Each row is a point on a landscape with many valleys, with its height.
From any point a ball takes the steepest step (drop divided by distance) to one of its 2 nearest points. It stops when none of these is lower. Distance is the straight distance between rows; heights are no part of it.
j_357: [ 13   1   1 -15  -5  -1   4  20 -18 -15 -32   8  -2   2 -15   1  22  11
  25  20  -4  12  23  23  12   7   8  19   4 -34  27  -6  32]  (h 1.26)
j_555: [-54  24 -18   8  -1  15  49 -37  30  35  -9  15 -13 -12  21  -5   1 -11
   9 -10  -3 -19   7  39   3  -1   5  -6 -12  -3 -61  29 -28]  (h 2.44)
j_384: [ 28   6  42  18  28 -10 -25  19   5 -37 -52 -20  10  -3 -45  12   0   5
 -10   5  14  11 -12 -14  -2   6 -21  44  15  23  -4   9  -9]  (h 3.91)
j_705: [-24 -26 -40 -30 -20 -16   1 -28 -22  35  25  35  -4 -18  26  22  -4   4
 -21  20  -5  20  49  -6   8   0  -9 -51  -4  26  28 -21  19]  (h 3.69)
j_206: [ 45 -16   1 -14 -17   2  -1  61  12 -36 -17  48   1  -2 -30 -27  -3  -5
  -7  13  18  -6   1  12  29  25 -20   7   1 -27  44 -40  12]  (h 2.83)
j_414: [-10  23  17  27  14  23   1 -26 -13  21  38  37   7  23 -11  15   5 -15
  -4 -36 -20 -14   5 -49 -12   5  35 -12 -13  43 -64  41 -28]  (h 3.78)
j_941: [ -7 -14 -35  -3 -11 -18  31   5  24  21  40  29  20 -15  30 -27  -2  13
  15 -14   6   3   4  13   5  11 -12  -6  11  -2  14 -33  24]  (h 3.11)
j_209: [ 23   4  -2 -25  -6  16  37  26 -38  30 -25  48   3  -5 -18  -5  22  20
  15  24  14  20  30  10  -5  -3  13   0   5 -23  21 -34  93]  (h 1.69)
j_767: [ 30   7  25  21  13   8   0  36  18 -24 -17 -45  32  12 -23 -23 -20   1
  -9 -18  10  -5 -15 -18 -30 -13 -16  47  14  16  -7 -12   4]  (h 3.20)
j_225: [-12  16  16  14  16  -7  16 -10  10 -10 -20 -24  20   4  -5   0  17  17
  42   0  -4   9  19  26  -3  -4  16  27  12  -7 -20  16   4]  (h 2.47)
j_245: [-51  35  -5  24   2  27  27 -36  15  40   1  26 -12  -4  -3   4   8 -10
   9 -22 -11  -1  -9   8  -7 -17  18 -22 -25  20 -67  37 -18]  (h 2.09)
j_728: [-16   2  -5  13  -8   2  15 -24 -30  52  15 -26   7  36  22  11 -14  17
  -7 -32 -43  -3  15 -28 -42 -17  18 -23 -28  27 -22  -2   9]  (h 3.41)
j_336: [  7  17  19  31  12  15 -26  28  -8 -11  -9 -45  -4   1 -19  -5   5 -24
 -26  11   2  -3 -73  13 -27 -23 -11   3 -25 -21  13  -3 -12]  (h 8.18)
j_329: [-14 -17  -9 -22  12 -35 -14   0  34   4 -10 -36 -20 -19 -10 -14 -38 -34
 -39  16   9 -31 -14  34   0  -1  -2 -16   7  -4 -13 -10 -29]  (h 3.45)
j_989: [-10  30  -5 -14  -7  -4 -15  -5   4  31 -26  65 -27 -18 -42  10  -4 -38
 -22  23   9  17  17  14  25  -2  15 -33  -5  -2 -20   2   1]  (h 2.30)
j_155: [ 28 -10   5 -41  -6  16  27  12 -42   0 -41  30  -7   6 -27   9  18  24
  24  20   9  13  43  19   8   7  21   9  25 -40  34 -23  62]  (h 1.53)
j_514: [-38 -15 -35 -37 -35  -5  15 -44 -16  -2   3   6 -13   1  40  37   9  21
  -1   9   5  10  58  16  24   3  10 -28  19  -2   6  21 -19]  (h 4.74)
j_102: [ 22  24  12  16   2   5 -13  55  56 -13 -22 -15  -9  -5 -34 -31 -12 -16
 -14 -17  43  -5 -60  17  16  -1 -39  29   5  -6   0  -8 -12]  (h 4.89)
j_792: [ 19 -15   3  -1  -8  22  -6  -3 -25 -28  27 -48  24  39  39  -8 -10  36
  14 -34 -23   7  -3 -38 -23 -10 -13  25   2   2  31   1  -6]  (h 2.48)
j_87: [  8   8  12 -37 -13  12  11 -30  -7   1 -26  49 -28   1 -21  26  11  -8
   1  26  14 -24  48  33  54  11  37  -4  15 -54  -6  12 -56]  (h 3.16)
j_89: [ 11 -19 -16 -23  12 -29   3 -21  37   4  28  26  25 -19  -2 -32 -54 -24
 -26 -19  11 -22   6 -19   3  23 -27 -15  27  34 -13 -38  -2]  (h 5.32)
j_506: [-14   0  -1 -10  -8  26   1 -57  -1  -5  40  14   8  15  41  59  43  43
  47  -2   6 -14  36 -13  27  -1  11  -6  13  16 -18  11 -12]  (h 3.94)
j_280: [-31  29  -1  28   2  19   1 -10   5  28  -2  39 -34 -13 -10  16  33 -24
   7   4  -3   5 -21   6  12  -5  21 -28 -38  -4 -40  50 -30]  (h 1.62)
j_37: [ 10 -11  20  17   4  24 -17   0 -56  -2  23 -15  -7   4  23  19  21  29
  -1  10 -14  25 -21 -46 -24 -13  -3   4 -16  14  37  13  26]  (h 7.61)
j_974: [ -3  -8 -24  11 -12  -6  21  30  22  33  26 -35  10 -17  18 -34  -6  -2
   0 -13  11   2 -39  24 -37 -22   0  -8 -16 -12  17 -41  50]  (h 3.04)
j_28: [-48  11 -16   5 -13 -13  -3 -11   2  30 -34  -6 -40 -27 -19   9  -6 -35
 -35  21  -9  -7 -16  17  -8  -8  22 -37 -29  -1 -28  21 -31]  (h 3.87)
j_672: [ -1 -26  -7 -13   2  -9 -33 -28 -34 -20  15  18  -2  -6   8  27   8  16
  -4  12 -16  19  16 -26   5  14  -1 -15   5  19  29   8   4]  (h 6.84)
j_973: [  1   8   9   9  12  -9  20 -17  16  -2   4  12  49  -2  -8  -6  -4  22
  21 -10   4   8  32   3 -15   4   7  17  32  25 -20 -18  37]  (h 2.91)
j_441: [  9  -2  28   6  22  -7 -17 -10  10 -72 -24 -24   8  12  -8   6  12  15
  40  -4   2  -7   6  10  25  17  -2  40  23 -20  -6  34 -46]  (h 8.89)
j_573: [-17  -2 -12  -4   0  -1  18 -28 -17  16  10  -4  22   4  22  17  17  34
  29  -1 -15  20  34  11 -10  -4  11  -2   8  16   4   2  31]  (h 3.14)
j_736: [ -5 -32 -32 -25   5 -16   7 -21  20  26  37  -9   2   0  26 -25 -50 -21
 -41 -15 -12 -44 -15  -2 -17   9 -20 -32  -2  13  -4 -29 -21]  (h 5.68)
j_25: [  9 -10 -13  29 -25  29  23  37  16   9  39  14  29  -3  30 -36  12  28
  12  -6  11  22 -17  -6 -14 -11 -27  19  -4 -11  34 -32  36]  (h 5.05)
j_764: [-19   5  11  12  11  30  -2 -56   3  11  44  44   1   9  13  52  48  20
  27   6   6 -20  22 -22  11   7  32  -5  -2  29 -47  14 -16]  (h 4.16)
j_187: [ -7   1 -26   0   3  -5  15  11  31  42  25 -40   8   2   7 -31 -30 -18
 -17 -24   1 -23 -40  24 -40 -28   1 -26 -11   0 -10 -28  21]  (h 2.74)
j_91: [-28   2   4   3   7 -17  14 -33  -2  24 -18 -30   1   8  -9   5 -22   1
  -5  -7 -32  -4  19   3 -31  -9  28 -11  -8  25 -39   9  -8]  (h 5.17)
j_499: [ -8  11 -23 -20 -16 -20  23  31  27  25 -12  17 -21 -14  -8 -27  -1 -22
   9   6   6  -2   7  45  23   8  10  -9  -1 -40   1 -16   3]  (h 1.51)
j_605: [ 10  -3   6   8  17  -9 -22  10  10 -17  -4 -14  17  -6 -13 -18 -15  -7
 -16   3   0  -7 -27  -8 -10   0 -18   1  -1   9  11 -23  -6]  (h 4.45)
j_826: [-47   7   7  12   2 -15   8 -26   7   7 -36 -10 -33 -20 -15   9  -8 -22
 -18   9  -7 -12   3  12   3   6  25 -12 -15   3 -50  47 -59]  (h 4.41)
j_563: [ -2 -37 -37 -37 -15 -30  15 -20  24 -24  32   2   2  -5  42 -13 -14  17
  17  -9   7  -5  25  16  25  32  -8   7  42 -14  19  -8  -7]  (h 4.17)
j_515: [  0 -20   0 -24 -10 -15 -23 -20 -62 -24 -33 -40 -35  -7  -2  41  19   4
   5  24 -20  23   3 -18   1  13  30 -11   4  -6  16  41  10]  (h 5.97)
j_940: [-10  33  38  34  21   0   1   8 -19   3 -47 -49 -12  -7 -22   5  23  -7
  23  12 -12  19 -25  11 -18 -21  25  20 -25  -7 -22  33   2]  (h 5.33)
j_35: [  4 -26   0 -24  16 -19 -10 -58   6 -51  16  12  14   8  17   6 -32   1
  -4  -7  -8 -22  26 -13  30  39  -9  19  48  12 -13  14 -58]  (h 4.94)
j_714: [  3  -3   0  -4  -8  29   5  -7 -20 -23  41 -32  15  28  65  16  13  42
  29 -35 -15  28   9 -28  -6 -14 -19  -7   7   8  41  13  -2]  (h 2.13)
j_615: [ -1 -15  10  12   7  18 -28  -2 -44   1  39   5 -26   3  18  41  40  10
   0   7  -8  21  -7 -49  -5  12  19 -23 -17  23  42  45   1]  (h 7.41)
j_369: [ 13  10   6   5  -7  47  -7   1   5 -14  60  51   8  21  51  25  53  40
  35   2  19 -11   2 -10  35  -1 -27  13  -3 -19  32   2 -15]  (h 5.50)
j_619: [ -1 -14   1 -18   4 -33 -34  -3 -14 -33 -35 -24 -20 -12 -22   9  -7 -18
  -8  31  -7   3   6   9  17  11   8   0   4 -15  17   4 -21]  (h 2.23)
j_914: [  5  17  15 -26  -3  -4   5   6  -2   1 -43  28 -21  -2 -39   7  12 -15
   9  20   4  -2  37  39  34   9  24   2   9 -45   2   6 -26]  (h 2.95)
j_58: [ 11 -23  -2 -25  22 -30  -7 -33  18 -26  21  13  23   0  -1 -17 -51 -12
 -21 -13  -7 -25  24 -25  11  32 -19   6  36  31 -14 -17 -37]  (h 5.15)
j_750: [  5 -34   5   6  12  -3 -46 -24 -25 -31  36  20  -8   0   3  21   4   5
 -15  -1 -20  -2 -13 -50  14  27   3 -18   1  17  23  26 -42]  (h 6.56)
j_153: [-21  -2 -25 -15 -12 -24  -8 -33  19  37   0  21   1 -29 -14 -14 -36 -29
 -40  14   2   2   5   5 -12  -4  -3 -51  -7  36 -19 -27  17]  (h 3.72)
j_246: [  5  40  19  11  27   5  11  -3  22   0  -4 -10  11  18  -8 -11 -17 -29
   6 -44  -7 -19 -17 -14   6  -7 -10  31   0  18 -54  29 -56]  (h 4.73)
j_910: [-11   0  -9  13  -7  24   4  12 -14  15  46 -28   6  14  56  -4  11  23
   9 -21 -14  16 -21 -16  -7 -24 -24 -11 -19   2  48  -5 -12]  (h 1.64)
j_230: [  5 -10 -12   0  16   0 -11 -17   1  10  33   6   5  11  16 -13 -34 -23
 -31 -22 -28 -34 -33 -31  -5   6 -20 -19 -12  14  -8 -13 -49]  (h 5.94)
j_443: [-23 -19 -12 -28 -30   0  -5 -29 -45 -18 -24 -29 -39  -3  18  58  31   5
   5   7  -8  30  36  -7   9  10  37 -29   5  -7   5  61 -16]  (h 5.54)
j_434: [-22  43  -5   6   1   6  21 -15  36  28  -9  39  -5  -9  -4  -5   7 -15
  15   1   7  -2  -4  36  24  -1   0 -10   2  -6 -45  17 -10]  (h 2.78)
j_920: [ 32  -3   1  22 -10   4   5  54  60 -20   3   2   8  -7 -21 -40 -28 -10
 -16 -27  53  -7 -49  -3   1   0 -41  27  17   8   3 -32  12]  (h 5.12)
j_548: [ 15  12  35  15  32  -9 -19  19  14 -27 -32 -57  10   9 -31  -4 -14  -8
  -3 -19  -1  -9 -23  -8 -14  -9  -5  39   6   8 -14   8 -33]  (h 3.54)
j_841: [-33   8 -19 -19 -13 -25  21 -16  14  21 -28  11 -15 -13  -5  -3  -2 -13
  -6  28   5   1  41  44  18   4  26  -7   5 -19 -25  10 -12]  (h 3.30)
j_243: [ -1   3  -4  -1   3   0 -22  18 -40  15 -23   7 -23 -14 -17  13  24 -18
 -11  31 -11  18 -18  -2   1  -8   8 -12 -29 -17  24  -8  17]  (h 1.66)
j_627: [-20   6 -18  -7   4  -5  -8 -38  19  27  12  48  -8 -23  -8  -9 -40 -32
 -42  -1  -5  -7 -16 -13   8   7 -13 -40   0  37 -31  -7 -22]  (h 3.40)
j_666: [ -5  10  16 -10  22 -32   5 -16  20  11 -27 -37  12   7 -28   0 -40  -8
  -9 -20 -10  -8  30  -2 -22  -2  15  10  19  39 -48  -1 -12]  (h 4.97)
j_955: [ -1   6 -30 -18   7  -7  15 -20  41  31  26  11   4  -2   7 -33 -62 -41
 -34 -36  -1 -37 -21  -7  -7   4 -21 -21   7  30 -31 -24  -7]  (h 5.48)
j_95: [  8   0   1  14  -5  27  20  10 -22  23  17  17  33 -10  18 -20  13  30
   3  18   4  33  -2 -18 -32 -18 -15  11  -6  17  16 -26  80]  (h 1.82)
j_309: [  3   7   1  16   0  46  14 -14  13   7  62  40  42  17  45   7  38  46
  34 -13  10  -5   9 -15  11  -8 -16  21  12   0   6 -11   4]  (h 5.37)
j_744: [  8  -6 -11   0  -3 -12  10 -11 -23  45  17 -61  14  43  22  -4 -30   8
 -14 -24 -28 -20   6  -9 -60 -21   5 -17 -18   5  -9 -26  35]  (h 3.18)
j_81: [  7  -1   7  -7  32  -1  17 -43  19 -29  17  13  20  10  17   4 -22 -19
   8 -25 -11 -39  18  -5  29  35 -16  38  36  11 -36  18 -60]  (h 4.72)
j_4: [ -9  -1  23  16  23  10 -16 -46  -7  -2  37  47   8   9 -18  37  17  -1
  -2  -4  -7 -12  18 -41  -1  21  33 -12  12  43 -43  30 -26]  (h 3.98)
j_254: [ 32  -9   9 -12  -3  20   7  44 -44 -15 -45  12 -11   5 -20 -12  18  12
   3  38   8  13  -1   0   7  -2  -6  19  -5 -29  36 -20  56]  (h 1.65)
j_600: [ 24 -14  -2   0  -5  13 -17  16   3 -40  16  48  18  10  11  -6  22  29
  15  11   5   0   6  -2  30  17 -26  16  11 -18  40  -9   1]  (h 5.89)
j_335: [-35 -18 -14 -30 -39   7   6 -47 -24 -28   5 -13 -26   0  48  61  19  22
  -3  -8   1  13  45  -9  14  13  19 -41  16   7  -5  56 -38]  (h 5.11)
j_279: [ -3  49  20  26   8   7   7   0   6  24 -12 -37   4  24 -19  -8 -17 -26
   2 -40 -19  -9 -19 -18 -26 -31  19  10 -23  19 -56  27 -29]  (h 4.92)
j_477: [  4  13  33  15  18   0   3   8 -38 -22 -46 -57  -2   0  -8  -4  12  19
  21  24 -10  15 -19  -1 -23 -14  11  39  -2  -6  -1  16  30]  (h 5.62)
j_333: [ 20 -19  -8 -21  -2 -25 -28  28  12 -27 -12  22  -4 -17 -22 -21 -12 -22
 -21  23  13 -12  -2   7  27  27 -26  -8   2 -20  34 -37  -6]  (h 3.13)
j_173: [  6  31  -3  -7  -4  -3 -27   3  17  18 -13  65  -2 -22 -39  -5 -10 -24
 -17  11  21  20   0   3  17  -2 -17 -27  -2  19  -3 -17  37]  (h 2.04)
j_606: [ -5  23   0  26   2  14 -18   8 -21  32   2 -23  -8  -8 -10   2   8 -23
 -25  10  -9   7 -65   8 -34 -31   2 -26 -38  -4   7  -7  16]  (h 7.99)
j_954: [-17 -16  -5 -17   7 -25  -5   5  -2  -2 -28 -94 -23   1   6  -2  -6   1
  10  12 -16 -11  -9  45 -23 -17  25   5  -7 -22   3  12  12]  (h 5.79)
j_987: [-10 -11   2  -2  -2 -13 -25   3 -23 -27 -35 -26 -42  -2 -14  18  22 -19
  14  18 -14   3  -6  11  29   9  21  -1 -18 -40  11  40 -50]  (h 1.09)
j_480: [-37  -4 -29 -20 -20 -21  -6 -13 -11  35 -39  19 -37 -26 -23   5 -12 -38
 -51  37   6   4  22  16   8  -4  27 -38 -20 -12 -10  -4 -18]  (h 3.17)
j_845: [  9  -6   2  11  -7  34 -19  28 -14 -17  34  30   1  15  34   3  39  26
  12   8   2  18 -11 -13  19  -6 -29  10 -17 -18  53   4  -6]  (h 5.69)
j_868: [ 17  12   7 -16 -18 -13  37  35   9  -3 -37  15  -5  -6 -31  -4  13   5
  36   2  15  -1  34  49   9   9  29  21  19 -46   7 -15  33]  (h 0.97)
j_612: [-45  -7 -10  -8 -10 -24  12 -32  -2   0 -32 -27 -22  -8   5   8   0   1
   2  20 -11   0  35  30   0   0  31  -4  -5  -6 -25  34 -32]  (h 3.75)
j_815: [-12  11   2 -20  -9 -15  -4 -14 -11  19 -49  45 -34 -15 -44  19  -6 -32
 -34  34  13  12  46  22  29   4  40 -20   4 -27 -15   8 -30]  (h 2.62)
j_604: [  2  -8 -14  11 -16  23  20  11   0  -2  46  11  31   8  48  -2  23  49
  30 -12   7  20  13  -6   0  -7 -22  12  11  -2  44 -15  31]  (h 5.23)
j_773: [-29 -20 -27 -14 -14 -18 -12 -37 -16  40  13  41  -8 -27   0  15 -16 -10
 -44  23 -11  10  20 -14 -10   2   5 -56 -19  37  -3 -15   4]  (h 4.08)
j_61: [ 11  18  19  20   9  -6  22  10  37 -21 -13   9  37   0 -15  -2  12  26
  34  -9  24  -1  20  19   6   9   0  38  37   1 -22  -5  19]  (h 2.73)
j_629: [ -4  36  35  39  19   6 -11  -3  -9  17 -28 -29  -8  -5 -35  11   2 -20
  -3 -12 -11  13 -34 -17 -25 -20  27   0 -19  21 -36  29  -4]  (h 5.09)
j_166: [ -2  26 -17  -3  -9 -15  -5  24  44  23  -9  10 -11 -22 -25 -31 -20 -32
 -10  -5  26   0 -32  26  10  -4 -14 -19  -1  -1  -3 -25  23]  (h 2.63)
j_770: [-10  -5  -8  -3  11  -8   7 -34  -1  19  24  26  35  -3   2  -1 -12  16
   1  -8 -17  12  29  -9 -15   1   3 -14  11  38 -16 -20  23]  (h 3.08)
j_178: [ 33  13  26  12   4  21 -29  43 -11 -25 -29  45  -8  -1 -32   0  17  -7
 -19  34  12  16 -17 -12  11   0 -17  14 -16  -6  23  -8  21]  (h 2.90)
j_27: [  7   5  15  30   3  26 -22   0 -43  38  28  -9  -4  -5   3  10   7  -4
 -31   7 -14  12 -51 -37 -45 -22   4 -25 -33  16  13  -2  26]  (h 7.86)
j_31: [-14  11  -3  -6 -12  24   8 -29 -22   0  16  -4  -2  16  39  59  53  36
  51   2   3  16  38   8  14 -14  15 -10   0  -2   6  25  12]  (h 3.74)
j_565: [ 23 -27   8  17  -6 -26  27  51  25 -36 -23 -32   3 -12  -5 -22 -13  16
  17  -1  31   4  -3  20 -17  -2   2  45  16  -8   8 -30  59]  (h 4.69)
j_299: [ 24 -47  14 -15  19 -41  -5  26  29 -23  -1 -60  12 -15 -20 -14 -40 -12
 -20 -15  33 -34  -7  20 -29  -5  -5   6  23   5   2 -32  36]  (h 4.29)
j_916: [ 15   6 -18  -2  -8 -10  13  11  14  42  37 -37  28  34  15 -32 -42 -17
 -22 -41  -8 -36 -10  -6 -56 -26   1 -14 -13   6 -24 -36  32]  (h 2.97)
j_890: [-10  -4 -10 -26  -2 -41 -10   4  13   4 -39 -18 -21 -22 -26  -6 -19 -30
 -20  32  10  -1  21  33  12   6  14  -6   5 -16  -2 -10  -8]  (h 2.86)
j_716: [-16   9  -4 -24 -19  21  12 -30 -33  21 -15  14 -22  11   6  66  51  19
  38  21   3   7  59  17  18 -12  41  -8  -2 -24  -5  17  16]  (h 3.55)
j_758: [  8 -23 -34 -25 -17  -8  19  12  17 -12  39  32  -7  -4  46 -15   3   8
  17 -10   6 -15   3  19  46  36 -31   5  20 -35  43 -14 -16]  (h 3.93)
j_272: [-12   7   1   0   2  -7   1   1   1 -15 -22 -11 -13   5   0   1  25   3
  34  11  -8   3   8  33  25   2   8  11  -9 -36  -1  24 -28]  (h 2.03)
j_884: [ 10  14   0  14  -1  28 -10  -5   0  25  20  44  30 -13  -6 -23  -7   1
 -16   6  11  29 -15 -28 -27 -19 -18 -12 -12  37   4 -30  70]  (h 2.07)
j_950: [ 17   1  36  31   2  40  -5  10 -53  11  18 -28   9   9   5  -2   1  18
 -13  15 -17  13 -38 -48 -55 -28  -9  23 -17   6   7  -2  30]  (h 7.74)
j_504: [-11  -4 -24   5   2   3   3   9   9  29  32 -25   5   3  28 -22  -6  -1
 -10 -12 -14  -8 -41   5 -16 -15 -17 -19 -21  -3  21 -24 -13]  (h 2.26)
j_582: [  1 -33  -9   3  10   4 -20 -27 -20  -4  49  17 -15   9  28  13 -17  -7
 -30 -22 -31 -27 -23 -53  15  26 -14 -28  -7  19  16  17 -66]  (h 6.24)
j_869: [-17 -14 -14   3   6   5  -6 -23 -12  11  38  28   0   1  27  14   7  12
  -3  -6 -22   5   1 -20   8   3  -8 -22  -9  21  13   6 -26]  (h 7.05)
j_53: [ -6 -14  11   4  -6   2  -8 -17 -63  10  -4 -51 -33   0  14  44  21  16
   3   7 -27  15 -13 -31 -18   4  30 -29 -14  15  19  48  16]  (h 6.35)
j_654: [ 17  42  29  35   2  31 -19  39  40  -9 -25   8   3   3 -38 -23   1  -3
  -5 -13  34  18 -42  -3  13 -16 -38  39   2   5  -9  14 -10]  (h 4.64)
j_691: [ 15  -2  33  27  11  14 -22  23  -3 -69 -29 -34   3  17  -7  -9  22  15
  28   8  -2   6 -22   1  14   0 -10  48  -5 -28  19  28 -33]  (h 8.71)
j_505: [ -8  -7 -32 -30 -33  -8  43  16   8  14   8   4 -15   6  26   4  23  16
  43 -10   9  -1  38  46  27   6  15   0  15 -52  25  -8   9]  (h 2.10)
j_639: [  4 -12  13   1  14   5 -15 -41  -3 -59   5   0  -8   8  13  22  20   5
  35  -1  -5 -17   2   1  42  25  -3  20  13 -26 -16  47 -72]  (h 9.04)
j_170: [ -4   9  28  -7  29 -29   4 -31  15 -21 -20 -18  14  10 -27  14 -24  -5
   3 -19  -2 -13  35  -4   8  15   8  29  35  29 -54  25 -55]  (h 4.75)
j_330: [-21  19 -18  -6   4  -5  14 -27  38  23   3  47  -4 -21   4 -14 -24 -27
 -16   0   4  -7  -1  18  25  18 -15 -15  16  13 -33   2 -18]  (h 3.07)
j_222: [ 27 -32  -7 -23  -2   1 -37  23 -34 -28 -19  25  -5  -3 -20   0   6 -11
 -20  33   4   3  -1 -15  18  14 -21  -9 -12 -18  57 -35  21]  (h 3.50)
j_780: [  8  -3  24  15  17  17 -30 -24  -7 -38  23  38 -14   6   1  38  47   8
  32  13  10 -19  -1 -13  39  22  10   8  -3 -17 -14  45 -52]  (h 9.18)
j_197: [ -8  -3  -8 -34 -23   6   2 -33 -22   6 -21  32 -20   7 -11  43  26   7
  13  26   8   1  61  22  36   2  37  -9  14 -38   1  11 -15]  (h 3.37)
j_13: [ 27 -12  16   2   3  10 -45  49 -27 -48 -34   4 -23   5 -34   5  15 -19
 -20  33   2  -4 -36  -6  25  11 -14  12 -23 -39  48 -12 -19]  (h 3.76)
j_620: [ -9  -6  30  28  12  16  -2 -26 -48  13   5 -29 -17   9  -8  36  33  14
  15   0 -24   8   7 -34 -24  16  52 -13 -18  24 -17  70   4]  (h 6.61)
j_424: [ 13  31   2 -10 -12  -6  16  24  25   9 -20  49   6 -11 -30 -11  10  -6
  15   3  14   3  19  35  21   6   5   0  13 -22  -3 -15  25]  (h 1.19)
j_901: [  2  -1  20   6  20 -15   2  27  10 -20 -38 -72   0  -4 -11 -14  -4   6
  13   7   1  -3 -14  27 -20  -9  10  33   5 -10   3   0  22]  (h 5.91)
j_935: [ 28 -28  10  12   3 -15  14  48  27 -18 -10 -47  11 -14 -16 -23 -23  -8
 -16  -5  42 -14 -34  19 -37 -14 -13  21   8   2   6 -39  59]  (h 4.50)
j_542: [-15 -18 -29 -24 -21 -36  45  21  33  14  10   5 -27 -16  25 -21  -6  -5
  25  -6  13 -11  22  54  24  12  21  12  16 -47  -4  -8   4]  (h 1.84)
j_158: [ 36  19  18  13  -9   0  -1  35   1 -22  18 -45  44  42   6 -30 -30   0
  -3 -30 -13 -29   4 -35 -38 -16 -14  52   2   9 -18 -10  -3]  (h 2.96)
j_586: [-25 -29 -51 -47 -35 -22  29 -22  11   3  25 -14 -11  -4  59   7 -12  19
   5  -6   9   9  49  20  18  10  -2 -27  31  -2  25   1   2]  (h 4.43)
j_220: [ 15  14   8  -4  26 -13 -18   6  29  -5  -3 -18  10   2 -25 -14 -36 -26
 -28 -28   6 -21 -29 -16  -7  -2 -22   4  11  23 -21 -11 -33]  (h 4.15)
j_296: [-20  -9   4   1   2 -14  10 -23 -18  15 -24 -79 -18  21  11  10 -12  14
  12  -8 -36  -6   2  10 -41 -17  30  -5 -18   1 -13  19  -2]  (h 5.43)
j_977: [-10 -13 -39 -19 -16 -12  11 -10   7  45  33  53  22 -24  17 -12   0   4
  -5   4   4  19  23   3   1   3 -15 -41  -2  20  17 -40  45]  (h 3.36)
j_6: [  4  13  -7  -6   5  -3 -15 -20  27  13  22  77  30 -20 -19 -11 -15  -6
 -11   1  19  13  11 -11   9   8 -22 -27  15  37 -13 -29  43]  (h 2.24)
j_179: [ 16   0  -4   0  -5   2  -7  39 -15   0 -24  -3   2 -10 -14 -18   9  -9
 -10  28  10   7 -21  11  -5  -3 -13   3 -18 -18  32 -35  47]  (h 2.08)
j_837: [ 22  26  43  42  10  40 -22  29   5 -19 -20   0  11   0 -32  -6   4  -2
 -13   8  14  25 -37 -28 -17 -21 -22  40  -4  16  -7  11   6]  (h 4.44)
j_376: [  1  -4 -16   6  -8  -1  23  28  25  -6  26   9   4   2  34 -31  16  14
  30 -14   4  -5 -17  24  25  14 -18  19   2 -35  25 -11  -7]  (h 3.68)
j_328: [ 31  22  27  10  20 -19 -27  16   0 -11  -8 -48  10  34 -31   4 -33 -27
 -32 -34  -5 -34 -25 -24 -29 -13  -9  16  -1  14 -29   3 -42]  (h 3.88)
j_181: [ -8  16   9  19  11   3 -25   9 -11   6 -10  28 -19 -11 -16  13  27 -18
   0  15 -10  13 -17  -2  13  -2  15 -11 -27  -8  -3  23 -15]  (h 1.00)
j_400: [-29  16  -3  20  -7  14  20 -26 -15  44  19   9  -1  29   8   7 -10  -3
 -11 -43 -38 -19   9 -35 -28  -6  23 -24 -32  31 -58  24 -23]  (h 3.60)
j_260: [  1 -32  -7 -17  17 -32  -8  21  35 -15   9 -53  -3 -10   1 -24 -30 -12
 -12  -4   7 -33 -16  26  -6   0  -1   3  14 -13   3 -19  -4]  (h 3.96)
j_650: [ 27  19  13  26  -9  29 -12  27  23  -4  -7  36  22 -10 -27 -26 -12  -2
 -17   8  33  25 -24 -19  -7 -13 -37  10   3  28   6 -20  53]  (h 2.31)
j_139: [ 17   1 -12 -11 -13  26  20  29 -35  32   9  48  11  -6  17  -7  28  22
   3  25  17  32  16  -9 -11 -12 -14  -3 -12  -3  39 -36  93]  (h 1.90)
j_651: [-17  10 -20  -4  -1 -12  -9  15  17  20 -11  -2 -17 -15  -1 -18   0 -29
 -13  13  -8  -4 -30  26  12  -2  -8 -20 -19 -18   4 -11 -19]  (h 2.11)
j_641: [ 27 -28  -3  34 -23  10  34  40  14 -27  11  -7  27  -1  14 -33  -2  30
  18   3  19  17  -7  -1 -20  -4 -13  42  12  -6  21 -32  54]  (h 4.87)
j_10: [  9  -3  28  29  15   7 -37  27  -9 -50 -18 -54  -8   9 -13  -3  11  -8
  -3   9  -5  -8 -58  -2  -1  -5 -10  26 -18 -29  25  13 -44]  (h 8.46)
j_535: [ -3   8 -24   6  -5 -12  19   9  44  22  22  20  15 -21   2 -40 -25 -11
   1 -25  17   3 -21   6  -7  -2 -10 -11   8   9  -8 -35  35]  (h 2.88)
j_968: [ 12  12  20   0  40 -11   2  -2  31 -30  -8  -6  15   8 -10 -10 -21 -16
   6 -29   3 -20  -2 -10  20  18 -20  41  28  11 -30  16 -60]  (h 4.48)
j_208: [  2  -6 -25   5 -17  -6  16  50  20  10  14 -14  -3  -9  19 -35  11   2
  12  -5   9   2 -29  27   1  -5  -8   7 -17 -35  33 -32  24]  (h 3.38)
j_545: [-26 -16 -24 -23 -17  -7  22 -29  -8   7  13 -42  -2  14  47  14  -7  36
  21 -22 -23  16  32   7 -14  -8   2 -23   8  18  15  12   5]  (h 2.81)
j_960: [ 36   6   2   9 -12  15 -17  45  20 -17  -3  60  13  -9 -22 -29   0  -5
 -19  16  23   8 -16  -4  18   7 -35  -1  -6  -1  27 -32  28]  (h 2.57)
j_998: [ 38   4  26  -3   8  -2 -28  51 -18 -31 -66   1 -17  -7 -53   7   5 -18
 -23  35  20   3 -18   3  15  10 -21  18  -6 -15  24 -17  13]  (h 3.27)
j_722: [ 29 -10   7   8  -5  10   9  10 -14 -19  19 -35  48  30  15 -29 -26  24
   5 -23 -16  -7  13 -39 -40 -10  -9  40   7  14   6 -24  26]  (h 2.76)
j_594: [-10 -12   8  23   2  20  -8 -13 -29  22  48  -1  -8  18  28  24  14  17
  -5 -25 -27   6  -6 -49 -14  -4  13 -29 -24  27  14  28 -23]  (h 7.22)
j_866: [ 31   0  48  32  22  23 -12  13 -20 -44 -21 -13  30  14 -23   3  -5  18
  -3   9  -1  13  -3 -42 -22  -8 -13  52  14  28  -6   9   8]  (h 4.20)
j_898: [-27  -6 -36 -26 -24  -6  31   0  -7  13  -1 -30 -13   5  42  15  21  20
  36  -4  -6  21  35  33  10 -10   5 -15   5 -18  26  11  12]  (h 2.41)

Two balls start at each pair of points below. Name the first point that both come to, or write -.
j_654 and j_10: -
j_369 and j_506: -
j_53 and j_869: -
j_220 and j_102: j_548

Where does a ball stop that starts at each point below?
j_845: j_987
j_773: j_868
j_620: j_187
j_639: j_968
